Each scene shows the same named points in several views. A view is turned or mirrored, and shifted as a whole, has a little noise and may leave points out.
(in the rows, 128 means zero)

Scene 1
View 1
tepu: [131 122 109  93  98 153  99 107 115 150 147 139 117 158 123 114 123 106
 105 156]
telup: [117 141 109  92  78 137 128  87  93 155 132 141  96 150  98 121 154 113
 147 169]
Zud: [122 147 108  94  87 128 100 104 100 168 142 143 103 136 131 121 120 103
 127 154]
bulu: [130 148 109 110 112 149  82 100 105 137 139 153  91 152 117 123 147  96
 113 153]
Fut: [122 124 121  93  92 162 103  94  94 136 133 133  98 162  96 124 159 115
 108 169]
zut: [132 106 114  97 110 180 106  99 114 121 141 143 110 183  96 113 156 114
 100 166]
nifis: [126 126 126  98 103 171  82  95  93 126 130 136  92 164 101 128 166 109
  88 164]
modu: [137 158  89 132 133 156  97  86 119 111 140 188  77 170  95 108 179  82
 152 153]
remu: [123 113 111  85  87 158 125 100 110 147 141 136 118 168 102 111 140 117
 121 169]
zuk: [134 107  87 102 108 165 138 101 135 132 153 162 125 184  96  94 139 107
 142 162]
Lozem: [127 112 100 102 105 172 133  88 115 118 141 155 108 186  79 105 172 111
 140 172]
datof: [132  89 115  99 115 202 119  92 117  97 140 145 110 205  69 108 184 118
 102 177]
View 2
telup: [117 108 130 118  98 140 148 140 127 162  92  99 158  85 113 182 129 108
  78 138]
datof: [110 117 197 165 136 150 191 150 169 155  75 129  99  90 102 172 114  90
 118 161]
Zud: [ 92 105 122  96  88 134 122 128 111 158 101  89 150 101 127 157 148 123
  81 108]
tepu: [ 83 106 160 122  95 138 139 135 128 152  96 107 120 110 127 153 147 119
 107 118]
nifis: [ 88 100 170 133 134 161 158 134 161 147  82  88 124  76 114 157 137 104
 100 120]
zut: [ 96 112 179 145 121 146 168 143 152 153  83 117 105  98 113 160 129 105
 114 140]
Lozem: [126 124 159 144 120 133 178 145 144 163  81 123 120  98 107 174 106  98
 100 162]
bulu: [ 88 114 147 107 129 142 147 125 138 152  86  83 128  95 120 136 125 112
  92 115]
zuk: [116 130 159 134 100 116 163 143 123 168  90 138 107 126 119 158 114 110
 109 157]
modu: [121 139 135 106 160 124 174 123 139 165  75  94 122 103 109 125  75 100
  83 144]
Fut: [ 98 101 160 131 115 154 154 139 146 152  88  99 134  83 112 170 136 106
  95 130]
remu: [102 109 158 136  92 140 152 144 134 156  93 119 128  99 119 177 141 111
 102 140]
View 3
tepu: [111 100  95 108 165 158 115  97 138 133 159 167 136 171 145 134 111 107
 139  90]
telup: [139 119  46  91 169 153 106  95 133 118 155 145 119 159 146 134 111 125
  96  82]
zut: [117 109  91 123 166 144  96  98 125 138 136 159 132 134 167 140 142 107
 150  84]
datof: [124 115  88 132 169 135  82 104 119 146 121 151 123 101 192 153 172 109
 156  74]
Lozem: [129 114  64 118 171 138  90 104 135 130 136 143 120 117 164 140 144 124
 131  78]
nifis: [125 119  73 108 162 149  96  81 100 139 134 159 148 150 147 119 143  93
 145  85]
Zud: [120 103  68  95 167 162 120  92 144 122 170 160 138 185 123 121  92 114
 113  91]
modu: [127  96  35 135 180 136  77 100 160 128 139 132 144 105 109  94 136 138
 149  91]
remu: [122 109  83 106 166 150 110 102 135 127 152 158 120 155 167 151 120 114
 121  81]
Fut: [128 120  69 105 165 149 101  89 113 132 142 155 134 152 156 133 131 104
 126  82]
bulu: [120 106  65 113 168 153 100  85 132 132 150 156 151 154 119 106 119 110
 143  93]
View 4
tepu: [147 135 128 161 141 135 118 127 118 132 137 138 167 104 146 133 159 138
 129  96]
telup: [156 117 125 162 115 134 115 162  99 107 157 150 187  86 131 119 148 124
 144 133]
remu: [162 123 132 158 133 140 113 134 122 122 150 130 178  92 149 114 138 133
 131 114]
Fut: [154 129 132 164 138 130 106 144 118 120 146 169 168  83 139 106 135 136
 134 109]
modu: [157 157 155 151 112  88 116 126 119  95 168 188 135  85  95 131 177 125
 136 138]
zuk: [176 133 154 145 118 122 119 106 139 110 167 108 163 101 136 120 148 128
 121 132]
bulu: [142 147 133 160 135 114 115 135 110 118 143 177 153  94 124 134 172 135
 139 106]
zut: [166 133 146 160 150 122 106 116 144 124 151 157 154  84 147  94 117 142
 120 103]
datof: [180 136 165 153 146 111 100 105 162 117 165 159 145  74 140  76  98 138
 114 118]
Lozem: [179 130 155 151 120 117 110 120 137 102 171 144 160  81 129  97 126 126
 126 140]

Which points are out of place in each view (at most two, in the order of its rows)? Write none if all are in place.
view 1 -> none
view 2 -> Zud
view 3 -> Lozem
view 4 -> modu, zut

Scene 2
View 1
tuvef: [126 111 133 131 107  74 147 133  98 122 171 114 150 116 120 109  96 127
 156 150]
zusi: [120 115 131 133 109  77 142 139  94 127 164 117 145 115 117 114 104 133
 161 146]
Madev: [ 60 142  73 183 138 112 162  69  69  28  80  80 144 104  94 163 184 144
 162 108]
muz: [119 114 148 106 122 107 147 133 104 138 141 128 135 148 133 112 137 120
 141 146]
vuki: [102 124 124 133 116 102 141 130  86 126 132 125 137 122 115 134 138 139
 163 135]
rop: [114 117 135 131 106  83 141 147  93 147 163 132 142 115 121 121 105 140
 165 141]
kanek: [ 90 128 148 117 160 142 173 103 101 129 109 129 126 173 150 122 180 115
 124 129]
bakiv: [112 118 151 114 148 116 169 104 109 117 143 118 138 166 149 101 146 107
 122 144]
nup: [125 112 131 123 131  93 158 100 105  82 149  96 150 146 128  98 130 105
 130 153]
fep: [137 107 164  68 132 123 145 127 114 133 130 128 130 188 143  92 157  93
 111 168]
zafam: [124 113 133 123 125  92 153 117 101 106 152 110 146 138 130 104 120 116
 141 150]
zota: [ 86 132 127 126 141 133 158 103  92 105  98 120 128 151 128 137 184 125
 141 129]
notu: [103 126 127 114  96 102 117 163  83 157 118 144 123 115  99 148 145 149
 174 141]
Veva: [132 106 156 120 146  92 178 104 119 117 186 109 152 160 159  73 103  98
 116 153]
View 2
vuki: [147 120  93 130  97  90 162 153 121 105 140 128 121 137 104  69 141 105
 118 120]
nup: [116 132 127 110 106 121 152 151 103 104 170 146  89 158 108  92 149 124
 125  72]
Madev: [105 130  45  96  11  63 124 127  63  78 231 154 152 171  92  59 183  49
 116 123]
bakiv: [125 128 112  90 118 131 146 169 120 122 156 152 100 128 131  98 143 142
 127  89]
Veva: [138 136 146 100 130 149 164 147 132 117 163 150  58 141 118  99 141 163
 151  59]
notu: [153 109  91 159 112  70 167 165 129 107 102 110 133 129 102  64 128  97
 101 144]
muz: [136 122 116 122 128 113 157 170 126 115 126 135 104 130 118  88 132 129
 117 103]
tuvef: [154 124 132 150 115 104 180 133 130  99 144 120  82 155  87  71 138 124
 132  91]
rop: [166 118 115 153 115  96 183 139 141 105 126 119  97 136  93  66 131 121
 131 114]
fep: [104 124 135 100 157 131 142 202 114 129 115 144 104 129 140 116 131 148
 103  78]
View 3
zusi: [105 116 123 121 122  94 158 117  99 140 118 149  89 123 111 129  84 126
 103 132]
Madev: [141 205 146  92 214 176 147 132 164 151 182 220 120 108 143 137  74 158
 162 123]
tuvef: [103 121 118 123 119  86 157 111 107 140 114 143  88 121 104 132  82 128
  95 126]
fep: [ 79 152 102 163  91  93 136 162 131 111 179  60  85  91 110 143 114 137
 110 169]
vuki: [110 132 131 121 142 123 154 139  98 135 145 150  97 114 128 126  89 132
 122 149]
bakiv: [ 93 159  90 137 124 100 131 131 127 125 169  94  81  98 122 134  99 162
 120 148]
zafam: [101 148 109 131 123  96 146 122 130 133 140 126  88 109 108 138  90 140
 106 132]
zota: [109 170 117 128 158 148 140 157 123 126 189 133  98  98 141 131  98 158
 146 165]
nup: [ 98 167 109 132 125  94 143 119 157 134 153 125  91 104 104 147  89 143
 107 124]
notu: [110 103 157 131 130 134 166 163  66 129 139 149 105 119 133 123  99 108
 120 174]
muz: [ 96 140 114 141 115  99 146 138 118 127 154 109  90 105 115 137  98 133
 109 153]
rop: [105 102 121 122 123  98 160 125  77 137 118 141  87 122 118 122  85 127
 106 143]
kanek: [100 168  91 136 145 130 127 156 116 116 197  94  82  94 145 129 107 176
 145 174]
View 4
tuvef: [108 107 123 161 145 106  86 107 116 121  84 129  99 127 111 179 148 128
 110 146]
kanek: [110 106 141 146 111 141 171  86 192  80  77 123 164 110 104 114 126 133
 142 144]
Veva: [ 93 103 133 213 134 136 114  99 166  77  64 124  99 132 129 193 152 124
 143 135]
zusi: [111 106 124 151 144 103  86 105 116 128  84 128 107 132 105 170 149 131
 107 149]
Madev: [ 88 136 178  86 149  93 137  43  97 106  51 177 118  74  71  74  61 169
 152 207]
zota: [109 115 147 114 122 124 159  80 162 102  79 133 151  97  96 101 113 140
 142 154]
nup: [ 88 118 144 165 145 124 125  94 142  97  67 136  95 101 122 161 126 131
 153 129]
zafam: [ 99 112 134 159 141 120 114 100 136 106  75 132 106 116 115 164 138 128
 133 136]
bakiv: [106 104 136 172 117 140 148  93 182  81  71 122 140 119 113 148 139 128
 140 140]
fep: [103 108 123 158 123 149 159 120 188  95  95 106 134 101 135 155 154 111
 149  80]
rop: [122 100 116 147 135 102  89 109 121 130  93 122 122 138 100 166 155 127
  95 152]
notu: [132 100 114  93 130 100 114 115 121 156 113 117 149 119  92 131 149 129
  88 138]

Which points are out of place in each view (at most two, in the order of its rows)? Write none if all are in place.
view 1 -> none
view 2 -> Madev
view 3 -> muz
view 4 -> bakiv
